Points, in no order, along strands that fork and pass close to each other.
(in the rows, 128 means zero)
Points whose rows are less than 97.4 apart are linked; no others are.
q454: [132 126 163  96 158 156 117 112 200 121 151  65 125 100 167 192 160 140
 172 105 154 119 179 116 115 102]
q730: [145 156 119 147 130 159  78  65 166 103 129 130 149 106 158 153 129 186
 150 173 146  84 119 157 159  72]
q964: [ 84 138 106 110 118 119 105 127  87 150 144 118 128 164 143 149 128 102
  89 120 105 127 147 131 106 177]
q952: [ 84 106  97  87 150 120 146 137 109 124 172 132  90 105 110 126 162 111
 140 109 151 140 108 122 118 129]
q683: [179  95 171 124 147 137 178 199 126  93 134 112 126 139 154  92 109  39
 146 120  81 150 160 142 104 137]
q332: [105  91 110  96 134 126 153 184  93 104 169 109  82 128 134 117 168  79
 151 117  98 184 125 186  89 171]
q202: [ 98 112 102  66 163 100 160 145 116 148 187  88 109 137 137 151 169 103
 163  51 172 138 134  79 133 146]
q578: [175 127 174 172 117 153 160 155 121  98  88 186 114 112 115  75 102 114
 141 169 126 129  90 167 135 121]
q596: [125 134 142 123 154 134 158 131 163 138 166  89 154 138 117 142 135 122
 135  82 148 109 141  58 125 110]
q661: [ 84 155 104 100 115 142 126 151 101 128 156  58 165 162 108 146 122  80
  66 105  99 141 160  72 137 134]
q939: [139 129 114 155 124 121 114 116 105 105 115 192  96  94 114  94 153 160
 164 173 166 153  54 190 150 112]
q999: [133 148 161 125 113 157 100  93 185 119 128 115 147 145 153 155 131 134
 108 163  94 126 172 137  88 109]
q61: [167  96 169 141 159 149 190 179 136  97 138 144 104  93 118  82 124  86
 159 121 128 128 115 122 135 104]
q25: [ 94 144 100 127 106 117  89 101  95 164 112 115 142 156 132 154  98 135
  75 132  99 101 143 119 126 171]
q304: [140 140 112 170 143 140  99 114 118  99 123 121 183 114 104  82 120 146
 128 154 205 142  83  78 167  38]
q650: [143 132 152 150  97  91 146 145 110 156  79 178 112 140 142 122 101 155
 148 135  72 119  99 172  95 207]
q91: [133 120 138 120 144 146 121 111 192 138 141 123 115 101 157 173 158 167
 165  97 148  81 134 137 155 123]
q839: [143 124 144 149 120 123 139 141 122 124  92 142 181 114  76  84  84 123
 106 118 141  95 129  59 184  70]
q930: [139  95 139 119 132  92 148 180  65 112 117 157 104 127 146  91 100  62
 150 130  92 151 135 153  85 163]
q945: [115 115 166 105 154 164 128 124 163  91 157  61 150  93 135 159 142 122
 144 156 143 145 157 116  83  59]
q577: [ 92 122 131 108 125 137 109 153  70 107 136 130 146 144 145 119 119  79
  97 155  83 149 144 136  79 136]
q423: [180 103 166 164 131 124 165 167 145 107  97 119  87 129 159 136 128 128
 159 128  83 147 126 226  79 198]
q19: [162 138 164 157 120 147 113 102 152  94 126 109 201 124  93  91 110 127
 130 179 163 151 123  71 140  18]
q710: [117 141  81 171 130 143  97  77 122 116 144  60 184 126 105 142  90 157
 100 152 184 117 123  59 157  49]
q729: [143 140 138 167  96  98 139 120  94 141  89 183 102 114 135 123 112 187
 164 173  92 119  68 193  89 185]
q799: [ 80 137  62  85 120  96 140 111  94 162 181 102 104 154  97 146 138  99
  92  74 155 116 135  70 146 173]
q237: [127 148 155 118 114 162 113 120 178 127 134 108 118 149 165 172 161 121
 113 136 102 136 164 169  85 151]
q564: [ 86 147 106  91 116 141 118 130 106 139 161  83 142 169 144 160 125  87
  75 105 112 134 163  92 113 167]
q867: [120 129 146 106 139 128 147 183 113 115 122 119 164 144 122 102 115  62
 111 120  87 134 154  89 118 117]
q388: [170 126 161 165 121 157 109 103 159  94 107 160 145  91 145 113 124 165
 167 181 145 123 111 169 149  63]
q550: [140 118 115 149 132 127 120 128  97 109 114 191 120  97 111  66 126 140
 156 161 181 142  72 139 148  94]
q837: [140 137 111 144 120  85 112  92 133 168 110 182 117 124 138 143 106 178
 147 115 104  69 118 137 162 150]
q590: [126 157 149 146 100 188 100 113 163 103 123 130 142 138 129 137 155 139
 102 196 118 163 120 181  99 113]
q41: [ 80 128  83 119 153 136 128  88 107 123 169  70 145 128 104 147 111 130
  98 116 165 118 126  66 126 106]
q466: [118 156 115 166  95 120  64 103  83 130  70 144 183 150 121  99  94 159
  69 189 124 144 113 140 144 110]
q610: [166 129 186 137 122 153 128 117 171 105 118 132 173 125 105 102 103 113
 123 163 112 121 160  91 116  57]
q798: [ 97 143  67 143 114 141 115 118 102 121 152 157 128 135  81 102 158 150
 100 145 173 160  65 135 158 124]
q290: [ 91 153  88 120 109 111  85  72 110 181 158  99  96 150 149 176 122 133
  89 101 139 100 152 126 129 208]
q748: [116 151 114 139 103 120 121 116 136 148  97 101 169 150  98 142  92 136
  59 109  99 103 163  80 174 120]
q17: [ 97 131 110 139 110 113  78 117  65 132  94 156 153 139 122 110  89 137
  84 178 113 136 116 134 112 128]
q135: [111 144 109  99 105 126 133 156 132 169 139 112 125 194 154 147 157  92
 108  57 106 138 159 111 135 195]
q804: [185 116 155 106 144 140 146 167 176 148 115 114 113 167 196 150 155 112
 165  76 112 155 177 141 112 156]
q790: [138  88 117  82 168 101 170 169 129 136 151 135  68 119 146 124 168 112
 186  63 142 147 150 139 122 155]
q422: [105 135 113 101  89  41 138 149  68 172 110 174  95 167 116 118 125 131
 128 108  86 131 131 145 102 205]
q296: [137 111 148  96 161 131 124 145 168 141 108  98  70 106 201 180 162 164
 185 109 144 147 164 182 120 175]
q507: [140 148 113 183 134 150 110 100 136  97 135  77 204 127  92 115  99 152
 126 145 196 135  95  51 171  25]
q547: [ 72 129 112 108 172 146 142 121 109 121 183  59 153 120 117 156 130 114
 125 108 170 123 125  69 105  94]
q127: [ 80 141  72  83 102  75 113  93  67 163 169 136  80 154  87 147 144 130
 108 129 144 122 126 130 109 179]
q806: [137 145 165 162 100 152 124 139 118 106  97 148 138 138 136 117 123 135
 120 179  89 144 110 193  81 154]
q655: [106 153 115 143 130 176 113 135 108  91 140 104 178 138  88  79 141 109
  97 163 159 187  96  94 130  85]
q312: [111 158 113 136 110 112  88  81 115 159 112 145 126 150 146 164 102 171
 100 136  98  84 132 142 121 176]
q441: [129 133 105 154 131 143 129  86 142 116 143 158 144  95 112 127 141 163
 146 120 174 101  83 117 194  79]
q174: [172 132 183 128 137 154 150 129 220 116 135 110 146 121 126 145 147 130
 150 117 116 112 164 112 120  79]
q505: [181  99 177 164 150 167 167 157 146  62 107 111  81  77 128 106 120 108
 139 173 126 158 127 220 111 126]
q392: [147  90 136 115 146 117 169 199 100  95 149 102  93 136 158 120 139  61
 157 109  85 185 136 192  96 174]
q429: [150 145 148 176  95 136 133 150 108 123  74 201 137 121 110  73 115 140
 127 166 130 144  69 162 155 142]
q733: [116 158  70 166 108 130  71 117 102 111 109 129 170 141 102  81 120 145
  88 154 185 165  84  99 193  99]
q712: [ 97 137  81 113 121  88  91  85  68 150 145 165  83 123 113 131 127 173
 130 180 144 126 105 166 105 151]
q525: [143 109 129 158 146 124 134 102 149 136 146 127 156 103 109 128 103 160
 156  92 154  64 111  67 168  70]
q758: [115 103 130 128 164 135 156 138  97 106 145 133 142  93  89  84 126 121
 149 130 188 132  87  74 133  62]
q979: [144 171  89 187  95 122  70 133 125 104  71 119 193 144 109  67 108 143
  84 163 190 161  92  92 213  77]
q694: [170 155 151 163  93 134  90  70 178  99 118 121 194 139 102 110 112 142
 117 182 151 151 136  85 155  24]
q425: [125 119 141 127 140 183 180 180 128  88 152 132 112 110 103  93 164  87
 131 136 131 175  93 149 126 128]
q362: [164  74 130 103 160  72 163 159  96 125 123 127  47 114 153 121 140 113
 190 122 117 163 148 207  96 180]
q753: [130 105 122 124 128  87 137 118  97 140 124 179  67 109 118 114 129 155
 173 155 122 125  97 179 103 155]
q628: [102 155 124 112  98 118 141 163 133 156 119 109 160 177 124 137 138  94
  76  76  82 124 152  91 153 169]
q183: [108 144 113 130  79  68 135 129  94 177  98 180 108 151  91 124 126 150
 106 118  92 114 103 142 137 186]
q44: [ 95 117 109  79 140 106 113 131 114 157 155 117  91 140 167 164 164 112
 142  92 134 136 151 146 106 188]
q226: [141  91 135 130 163 102 119 104 143 146 146 133 138 101 138 139 103 165
 169  89 153  59 140  77 137  81]
q344: [149  86 127  98 169 110 130 157 139 135 101  91  66 117 207 169 159 141
 193  88 143 177 178 197 109 174]
q262: [123 143  73 125 114  99 117  71 117 143 153 168  95 111  97 134 147 181
 152 137 166  96  78 144 176 124]
q725: [137 159 149 171  88 140  93 113 101 124  75 155 167 147 143 110 102 151
 108 203  91 145 105 173  89 132]
q291: [ 91 129  65 100 117  76  99  82  73 149 151 161  89 130  80 124 134 152
 126 156 158 118 115 126 122 138]
q975: [107 121 129 157  93 112 126 142  40 121 109 178 104 127 108  84 124 135
 133 178 109 162  75 188  89 171]
q761: [159 125 158 155 136 171 152 138 193  95 128 138 107  76 129 141 154 145
 168 149 134 122 113 184 156  92]
q494: [153 170 134 178  86 140  90 117 140 106  86 128 201 146  93  82 111 131
  93 168 153 157 107  99 186  68]
q872: [142 126 139 128 111  96 144 131 116 162 111 147  72 142 177 155 130 170
 173 127  84 134 113 199  66 227]
q58: [137 135 163 145 100  94 142 166 114 153  64 158 141 156 154 121  96 120
 123 121  58 123 141 148  95 185]
q303: [143 117 143 159 128 131 147 133 151 106 109 156  78  86 144 134 147 171
 165 161 120 138  88 225 126 163]
q217: [131 129 139 145 124 123 120 146  89 121  92 162 165 107  94  80  88 112
 109 149 141 127 108  96 160  94]
q94: [131 132 128 115 142 146 105  81 178 155 156  96 124 121 163 184 138 156
 144  92 162  74 146 104 138 122]
q598: [101 117 103  91 113  45 118 146  68 167 113 158 121 158 118 117 117 105
 106  93  94 122 152 110 128 171]
q299: [ 92 145  41 124  92  70  88  76  56 169 124 138 101 144  84 137 111 160
  87 154 147 117 114 124 146 154]
q962: [100 141  97  81 114 103 129 132 113 162 162 128  95 176 137 154 169  97
 116  73 132 133 144 118 126 203]
q18: [122 108 119  90 161 111 153 125 172 145 157 123  68  85 138 168 180 159
 178  77 174 114 124 125 149 143]
q384: [137 142 157 124 133 163 153 115 197 114 162  83 157 118 117 152 135 131
 136 108 136 113 145  85 133  77]
q982: [117 125  67 160 117 110 104 109  78 136  99 100 164 119  76 111  64 151
  74 136 165 118 125  59 197  81]
q792: [160 158 183 144  83 135 144 125 191 120 106 146 157 159 118 113 130 112
 106 135  75 124 154 130 123 118]
q987: [108 128  82 153 137 133 105  97  90 125 120  91 181 122  96 118  76 135
  87 144 164 120 126  57 150  78]
q602: [143 121 116 111 108  55 145 132  89 153 126 175  56 129 110 121 133 154
 174 131 106 139 108 187  82 195]
q992: [ 86 144 100 126 129 173  89 104 119 111 152 115 127 115 123 138 160 143
  93 161 161 151 102 148 125 115]
q893: [136 165 143 159  94 171 100  90 162 116 109 149 147 128 143 150 145 171
 123 183 109 125 101 196 122 122]
q53: [ 90 143  96 121 106 118 113 138  67 136  95 105 173 141  79 104  98 109
  48 130 123 149 125  79 168 112]
q738: [170  79 147 120 157  83 166 159  92 109 121 160  52 100 127  97 118 106
 181 138 126 145 128 191 104 165]
q88: [115 116 137  92 165 149 102 113 148 122 148  90 135 128 172 163 140 122
 133 131 129 108 173 122  85 116]
q703: [168 104 171 161 147 143 155 137 181  93 107 142  80  68 144 132 134 158
 172 151 120 122 122 214 134 128]
q337: [116 143 166 142  82 103 131 173  94 148  76 151 160 159 123 110  99 104
  87 139  53 131 134 146 111 169]
q593: [118 129 138 145 128 175 141 152 123  91 132 141 131 122 104  90 155 105
 118 160 145 174  87 151 128 109]
q445: [116 142 130 120 104 103 107 122 117 171 116 135  98 157 177 168 136 167
 157 121  96 126 130 172  82 216]
q880: [151 129 152 135 138 139 163 161 160 124 128 152  98 131 137 115 149 112
 140 105 107 126 125 154 113 154]
q357: [141 168 141 178  92 141  65 114 114 122  73 154 185 150 128  89 112 148
  91 210 129 160 107 151 130 100]
q626: [110 151 123 156  83 104 117 126  89 147  84 179 137 142 106 112 115 158
  98 152 100 122  79 150 137 168]
q272: [153 113 174 133 149 174 164 165 159  69 125 108 101  91 123 119 146 108
 145 156 122 166 132 179 108 103]
q62: [129 121 100  98 155  96 126 118 126 169 150  92 126 160 147 168 126 129
 138  47 170 102 163  49 138 152]
q532: [121 118 128 153 117 139 120 157  62 107 104 171 122 128 121  75 122 116
 119 184 136 182  77 170 102 138]
q651: [163  71 160 117 183 117 166 154 145 126 140 136  93  86 138 108 124 127
 190  85 144 110 127 118 121 116]
q8: [181  71 167 151 168 126 167 159 118  86 107 129  64  88 136 103 104  99
 156 148 128 138 121 207 113 156]
q314: [152 102 161 145 125 101 144 165  77 124  84 178 110 119 133  90  84 105
 138 146  92 134 118 146 100 157]
q214: [120 108 135  97 152 104 166 192  86 125 138 135 138 124 115  81 109  63
 139 100 106 140 130  86 127 122]
q842: [ 97 148 110 132 142 178 156 129 146 105 173  91 157 117  82 122 161 129
 110 127 168 145  88  85 149  87]
q932: [119 114 152 130 137 174 137 155 132  79 136 108 106 104 131 126 160 104
 123 162 111 168 128 190  87 121]
q21: [124 150 111 143 121 130  80  76 145 145 132 119 134 137 154 163  99 165
 102 140 119  73 140 128 136 133]
q627: [101 104 130 113 115 112 133 185  53 116 122 147 134 145 139  94 113  66
 117 149  77 158 130 146  83 160]
q165: [155 105 175 112 156 145 130 139 165 103 121  98 121 100 171 144 132 109
 154 152 110 132 175 157  77 101]
q783: [178 136 193 142 110 149 156 129 224 113 118 142 148 138 128 119 132 114
 132 124  95 119 152 122 130 100]
q435: [ 98 108 101 109 145 105 139 129  81 124 148 149 133 110  78  92 114 113
 126 126 169 129  99  83 140  93]
q30: [ 98 122 116 118 114 129 163 168  98 126 146 161 103 142  95 101 153  94
 116 116 102 153  92 148 122 168]
q120: [123 151 103 156 119 159 111  61 172 129 158  69 160 136 113 172 112 141
  96 113 152  86 137  73 156 102]
q308: [119 106 116  80 149 110 141 165 119 140 154 120 103 151 165 133 159  88
 155  84 118 156 145 128 110 165]
q225: [124 166 102 159  96 169 128  93 161 118 147 101 167 142  87 141 118 144
  89 119 158 116 114  81 176  91]
q341: [147 130 121  99 142 118 120 120 162 168 123 111 126 169 176 159 143 120
 131  54 141 104 180  84 132 160]
q301: [126 135 145 135 109  99 134 146 125 162  87 160 154 134 110 117 102 138
  83  95  87  95 133 111 163 153]
q833: [135 111 154 128 171 155 165 147 143  99 155 114 159  85  98  98 128 125
 156 128 163 133 101  84 131  58]
q633: [166 142 163 157  95 142  98  77 179 118 114 139 190 142 109 119 105 134
 112 192 117 120 163  95 131  47]
q364: [124 113  82 128 129  67 129 107  97 154 112 156 136 111  73 101  89 151
 121 105 150  89 114  70 188 101]
q334: [141 117 144 140 144 154 151 135 163 111 133 150 105 100 133 123 151 134
 150 123 134 120 111 154 134 119]
q998: [ 83 142  60 113 117 120 130  80 124 151 181 114  90 117  86 158 150 138
 107  95 175 104 101  99 163 138]
q405: [131 167 143 127  82 139 133 118 181 143 109 100 191 163  83 140 110 116
  58 123  89 120 164  72 160 101]
q475: [119 117 131 116 155 123 112 115 117 139 128 130 151 122 141 123 105 116
 113 123 124  95 151  98 113 105]
q636: [155 149 147 176  94 151 137 140 145 118  87 183 159 128 108  83 126 134
 107 154 126 128  88 132 175 114]
q630: [166  89 179 128 175 144 174 165 163 103 135 117 105  92 134 109 133 107
 172 107 130 126 144 121 118 101]
q64: [157 139 164 142 117 141  90  91 167 125 105 143 146 135 156 140 115 149
 126 178  92 100 156 161  90 108]
q114: [103 110 130 116 166 164 131 113 153 101 152  97 121  68 126 151 150 156
 151 138 169 123 118 119 130  80]
q828: [132 146  75 157 117 113  96  72 122 127 132 175 136 113 117 125 128 185
 149 142 173  89  80 131 189  97]
q254: [ 87 131  57 110 116 103 134 102  93 168 154  79 110 136  89 158  96 116
  81  79 154 112 137  46 169 146]
q366: [133  89 134  98 163 116 165 174  82  99 141 144 104 116 134  87 114  63
 152 123 114 141 131 121 101 125]
q957: [150 107 143 126 129  95 172 163 121 142 116 171  83 147 140 108 130 108
 150  96  97 139 119 160 106 185]
q749: [ 93 130  62 123 118  98 110  90  89 164 142 106 118 139  99 148  85 135
  84 112 145  97 139  83 159 137]
q267: [154  83 153 142 160 130 134 130 123 114 120 159 124  76 137  87 107 139
 171 146 152  97 125 112 132  76]
q881: [107 125  86 106 135  85 111 102  98 164 117 115 140 141 128 144  89 132
  89  95 125  93 162  65 145 131]
q4: [126 140 131 154 115 154 114 107 152 126 117 158 105 110 137 152 152 180
 136 170 122 125  84 203 130 147]
q536: [138 123 161 128 134 131 104 114 133 119 106 131 172 130 134 119  96 118
 107 153 100 104 159  94 114  95]
q919: [108 130 136 135 115 113 109 145  72 129  89 159 155 125 114  90  93 105
  90 163 109 134 130 116 127 122]
q767: [119 147  84 113 117 101 102  91 120 190 139  94 111 165 153 177 107 116
  88  68 136  90 166  81 154 193]
q967: [ 87 101 128  71 189 146 145 158 120 102 170  65 102  95 154 154 167 100
 158 108 140 158 154 131  97 124]
q487: [149 129 116 110 125  86 142 139 155 182 113 172 107 162 156 143 135 144
 138  65 119  90 140 115 150 180]
q436: [162  68 135  93 191 115 173 176 144 113 130 112  69  87 146 125 150 116
 198  82 148 147 141 150 118 135]
q700: [ 83 115  77  92 148  96 132 107  74 127 179 122 112 111  87 125 132 119
 123 117 164 131 112  89 118 112]
q682: [104 160 127 126 113 172 132 134 134 104 144  90 191 152  76 109 134  95
  72 157 127 176 129  78 134  82]
q360: [115 168 120 133  84 162 106  74 161 122 144  72 168 162  98 162 121 116
  61 164 124 139 161  95 127 101]
q70: [151 131 170 119 114 147 145 163 133 101 128 111 147 155 147 117 119  65
 112 151  56 160 161 152  74 134]
q820: [ 94 151  51 140  99 120 106  71 105 159 151 108 106 136  90 164 107 147
  84 120 159 104 109 100 176 152]
q439: [103 149  52 159 107 112  79 106  76 135 114 151 134 142  95  95 130 155
  93 164 174 158  78 127 165 132]
q873: [140 122 104 160 146 118 109 113  92 114 113 166 154  95 110  77 123 149
 152 159 198 128  78 112 171  62]
q742: [120  93 144  69 175 142 158 181 147 107 147  63 103 110 179 161 172  94
 184  86 138 170 169 136 104 136]
q735: [152  93 130 140 156 115 136 132 105 113 122 185 100  77 112  88 110 133
 174 153 157 120  88 149 130  91]
q78: [190 101 182 140 134 126 175 181 135  98 113 128 107 137 165  99 119  67
 149 120  87 147 149 180  95 160]
q195: [136 130 167 120 123 158 137 163 159 102 131  87 109 148 166 156 159 107
 128 138  85 169 162 189  63 160]
q741: [135 136  69 183 117 112 100  95 114 124 116 117 174 115  92 109  89 163
 110 128 180 100 106  64 220  67]
q467: [123 139 107 160 133 150  86 116 124 101 117 157 134 102 139 108 151 169
 144 181 177 160  78 180 152 102]
q83: [ 94 126 107 109 151 135 113  91 149 147 162  93 110 113 147 165 143 137
 127  97 173  93 135 107 130 130]
q449: [127 134 127  81 142 149 148 167 148 136 164  84 147 166 167 150 162  76
 142  63 122 151 168  83 120 143]
q899: [ 75 119 119  73 166 142 131 140 112 124 190  70 134 128 144 154 155  94
 134  96 136 143 149  91  99 122]
q138: [134 143 120 147 131 147  82  64 154 126 141 112 156 109 146 173 111 176
 132 146 136  68 139 123 149  84]
q186: [119 132 172 100 142 182 149 139 168  85 160  80 144 114 116 132 152  98
 129 158 114 163 152 117  87  72]
q586: [139 158 161 113 102 149 152 128 182 118 133 101 182 164  95 120 122  91
  93 129  97 144 169  65 136  81]
q380: [130 114 135 131 153 120 111 117  95 124 115 167 106  99 145 116 112 144
 151 168 115 118 109 168  94 131]
q750: [102 116 106  90 124  62 125 136  79 180 106 119 140 156 132 131  94 115
  86  72 102 103 175  72 149 160]
q109: [120 107 107 121 139  64 120 118  89 163 117 154 132 121 106 113  91 142
 126 105 132  87 143  72 151 120]
q79: [ 93 118 106  60 155 112 161 149 124 128 188 104  83 105 114 153 185 114
 158  79 165 144 126 115 118 144]
q493: [110 114 145 111 157 151 111 124 133 111 134 115 113  99 158 146 136 133
 135 146 129 125 150 155  93 102]
q549: [150 145 171 132  97 134 151 166 164 136  96 149 153 164 122 116 122  98
 104 106  73 122 153 116 134 149]
q32: [153 140 141  97 126 151 125 135 172 162 128 106 132 182 194 170 158 119
 139  62 128 142 179 118 119 160]
q145: [142 137 119 125 117  74 128 109 138 179 113 178  97 149 142 143 129 172
 160  98 108  87 118 153 132 195]
q546: [ 94 120 107 105 140 145 165 169 106 112 165 144 106 115  88 105 165  98
 133 111 134 163  93 136 123 129]
q327: [147 149 175 151  97 159 129 144 152 102 103 130 144 148 144 125 121 100
 108 177  73 154 143 173  79 137]
q148: [132 107 126  74 158 141 166 181 146 131 157  81 115 149 174 150 167  92
 173  62 140 163 161 110 111 143]
q198: [ 96 127 111 118  90  92 146 159  55 139 148 170  85 142  87 110 159 109
 126 132  97 162  99 170  93 185]
q331: [117 134  68 152  93  78 114 103  98 157 102 162 135 126  71 107  98 156
  93 119 151 102  94 100 213 116]
q643: [128 133 129 155 128 151  90 128  89  98 110 158 133 113 137  97 138 144
 121 202 146 172  85 179 104 109]
q858: [105 118 103  88 168  99 149 118 127 165 183  85 126 134 126 164 139 132
 164  50 176 108 133  48 133 142]
q394: [142  95 162 122 169 137 111 115 157 121 142 104 145  97 155 139 115 149
 160 113 144  88 152  93 109  72]
q479: [130 124 128 122 125 101 151 152 140 163 119 166 126 148 130 122 126 123
 121  74 110 105 141 100 140 157]
q840: [119 156 133 133  93 110 100 103 124 174 111 141 129 172 173 165 119 153
 111 126  84 105 132 155  89 209]
q315: [157 151 160 168 102 129 129 122 154 136  85 180 139 135 149 124 109 166
 134 152  87  84 107 166 124 147]
q270: [184 115 168 180 130 154 133 126 135  89  89 179 115  92 147  98  98 143
 166 190 132 120  97 183 136 104]
q984: [189  98 180 118 162 133 136 143 188 135 117 122 117 116 175 145 138 147
 179  87 128 107 173 123 124 114]
q572: [151 152 118 174 107 159 126  80 169 107 141 143 177 120 118 133 124 161
 143 129 150  88  99 113 202  71]
q503: [146 153 122 175 100 149 117 106 155 117 100 155 175 130  96 101 121 149
 111 144 141 113  99 111 178  77]
q706: [172 104 142 119 164 109 115 118 160 159 114 144 112 132 188 149 126 160
 167  94 128  90 164 126 125 140]
q242: [144 135 165 129 109 104 132 167 136 150  70 152 163 150 128 114  96 104
  83 102  72 109 167  93 153 135]
q498: [129 133 142 136 138 132 167 137 166 136 142  90 183 146  88 125 105 127
 118  79 127  99 143  43 150  82]
q810: [141 113 146 141 116  75 131 143  60 142  83 205 106 115 113  87  82 138
 141 166 109 119 105 155 112 152]
q51: [120 122 135 103 147 126 115 119 157 144 130 133  79 104 173 172 149 162
 154 116 125 126 136 183 115 169]
q914: [144 129 167 134 143 198 161 149 178  78 144 110 129  88 106 112 169 117
 144 157 152 171 103 155 134  72]
q997: [103 139 106  83 135 100  85  88 118 178 154 111  79 150 172 189 148 143
 130 107 144 109 151 156 112 210]
q757: [143  83 116  88 158  89 141 153 109 137 124 119  50 120 182 154 159 121
 187 103 130 168 157 190  95 183]
q713: [105 129  74 114 121 102 132  89 126 151 168 147  82 114  97 148 148 153
 144 103 166 100  95 131 150 146]
q796: [190  98 163 145 137 112 171 175 138 113  96 119  99 159 175 123 129  88
 163 100  84 168 144 201  85 195]
q647: [106 140 118 155  90 114 120 122  83 140 107 175 118 138 112 123 127 166
 132 169  98 140  81 177  95 181]
q236: [ 80 138  85 100  99  89 123 130  68 153 158 156  81 149  86 127 158 120
 110 131 121 147 109 151 107 185]
q654: [147 137 125 156 139 137  86  85 139 112 113 170 138  98 154 136 120 182
 161 181 131  93  98 172 153  95]
q961: [187 104 165 145 151  96 125 136 143 154  98 171 106 132 182 124 112 148
 175 111 106  93 141 153 118 156]
q900: [ 96 146 115 110 118 132 102  93 136 149 151 125  94 128 158 179 155 155
 128 127 134 108 122 169 115 179]
q50: [105 158 139 118 119 174 112  93 166 114 162  77 160 145 117 161 147 116
  86 159 137 145 152 107 107  94]
q144: [140 165 113 159  90 148  89  57 168 128 132  79 172 151 117 162  99 141
  75 147 124  99 164  88 152  83]
q580: [150 120 130 124 104  76 151 155 104 160 118 159  68 148 145 131 147 135
 169  96  97 151 120 181  76 223]
q227: [113 153  73 155  89 136  97  97 109 154  95  83 159 150 102 146  82 142
  41 145 126 114 147  96 179 122]
q752: [ 84 108 110 101 109 122 128 158  64 114 168 133  86 136 121 122 161  95
 127 146 107 183 115 183  81 169]
q166: [118 130 135 117 135 132  96 109 141 150 123 106 150 153 170 159 118 117
 112 115 105 101 177 109 100 137]
q417: [149 148 112 169 105 117  96  81 153 146 110 173 155 137 136 134  99 180
 128 131 109  60 114 130 183 117]
q117: [187  91 163 114 170 133 158 167 170 140 112 123 106 143 177 127 143 114
 182  71 129 137 179 118 123 130]
q678: [112 167 104 159 120 165 155 124 160 116 151 102 178 140  71 110 143 136
  90 119 159 144  93  66 178  86]
q238: [130 136 165 101 130 162 140 153 154  94 148  92 152 142 141 120 132  70
 125 150  85 170 167 128  70  95]
q259: [ 98 148 132 122 113 176 109 123 125 108 140 117 146 139 132 132 154 123
  86 166 117 149 126 161  94 126]
q639: [122 106 127 110 146 124 162 135 163 130 145 146  69  91 124 133 169 141
 163  92 142 126 106 153 139 139]
q704: [118 121 126 101 148  91  91 113 104 156 118 134 132 158 182 156 103 127
 127 114 107 101 176 126  98 155]
q504: [117 142 135  97 125 119 163 187 122 146 123 121 165 163 126 116 126  72
 102  76  87 132 157  81 145 145]
q271: [114 115 167 112 160 178 133 130 177  89 137  77 118  58 136 154 150 137
 161 154 152 148 158 144 113  64]
q367: [ 93 156  98 145  85 127  91 129  79 140  82 106 173 156  89 122  94 136
  30 151 120 150 132 118 166 133]
q379: [ 88 152 108 115 114 150 128 141 110 121 135  94 185 153  85 122 106  98
  55 125 117 145 136  57 145 112]
q581: [114 149  75 156  99 152 122  98 139 128 147 151 130 133  78 122 153 152
  96 123 165 117  72 120 190 130]
q431: [ 93 157 124 120 120 199  89  85 158 103 155  76 141 112 126 162 168 143
  97 175 160 150 128 141 121 100]
q745: [122 143 135  79 143 162 131 135 163 154 162  66 138 172 185 180 174  97
 132  67 145 149 181  91 120 162]
q927: [129 123 144 154 150 142 147 124 146 115 150 113 170 107 100 119 118 148
 154 115 157  96 101  66 152  48]
q863: [123 124 154 101 151 156 123 123 207 130 138  92  95  78 162 192 166 166
 176 107 153 115 156 141 136 126]
q696: [104 124 106 120 146 136 116 102 127 135 145 136 132 122 128 137 128 138
 124 115 142 102 122 110 132 122]
q522: [174 120 175 164 130 127 137 131 142 128  92 169 117 117 154 112  98 139
 158 146  92 104 127 171 102 148]
q933: [130 126 140 136 134 112 154 146 138 139 115 128 177 127  87 110 102 118
 115  84 122  90 131  44 174 100]
q465: [143 104 148 107 141 143 148 182 133 100 142  90 111 150 173 140 147  73
 151 115  81 169 159 176  79 169]
q208: [174  95 186 133 149 146 184 194 127  91 129 123 122 113 121  75 103  56
 139 128 115 147 144 119 112 116]
q960: [112 150 134 120 136 192 156 144 178 100 162 100 140 108  91 129 172 119
 127 142 150 167 104 126 138  84]
q158: [124 105 125 112 152 101 106 112  95 145 119 155 106 136 171 140 105 141
 138 136 105 103 139 149  84 149]
q786: [127 140 128 147 135 178 156 118 181 105 155 128 134  97 110 129 165 156
 151 113 168 108  88 120 178  86]
q617: [182 111 190 145 136 150 138 131 178 101 102 119 108 113 157 135 121 123
 158 170  92 139 160 195  91 113]

Follow the links from the first point to the second, and from the first to the third. Name the last point that the two ways share.
q19; q682; q18 -> q580
q259; q494; q380 -> q580
q467; q439; q270 -> q503
q522; q237; q577 -> q32
q364; q987; q872 -> q881
q41; q712; q144 -> q148
q927; q742; q392 -> q952
q581; q227; q786 -> q503

A fork is a point with three links. Follow the links from the first point to the second and name the forks in between, in order.
q962; q858 -> q44 q308 q148 q32
q975; q138 -> q647 q881 q749 q441 q503
q504; q927 -> q44 q308 q148 q32 q952
q927; q237 -> q952 q546 q198
q296; q360 -> q272
q303; q636 -> q334 q580 q312
q445; q750 -> q312 q503 q441 q749 q881
q650; q828 -> q647 q881 q749
q577; q44 -> q930
q880; q713 -> q580 q312 q503 q441

A fork is a point with three links, a tip a point with one. Leave the first point through the second and follow the links. Name the first fork or tip that comes.
q225; q120 -> q334
q703; q303 -> q272
q466; q17 -> q417
q394; q226 -> q952
q783; q174 -> q114
q8; q738 -> q997
q423; q796 -> q308
q64; q999 -> q198
q312; q21 -> q503
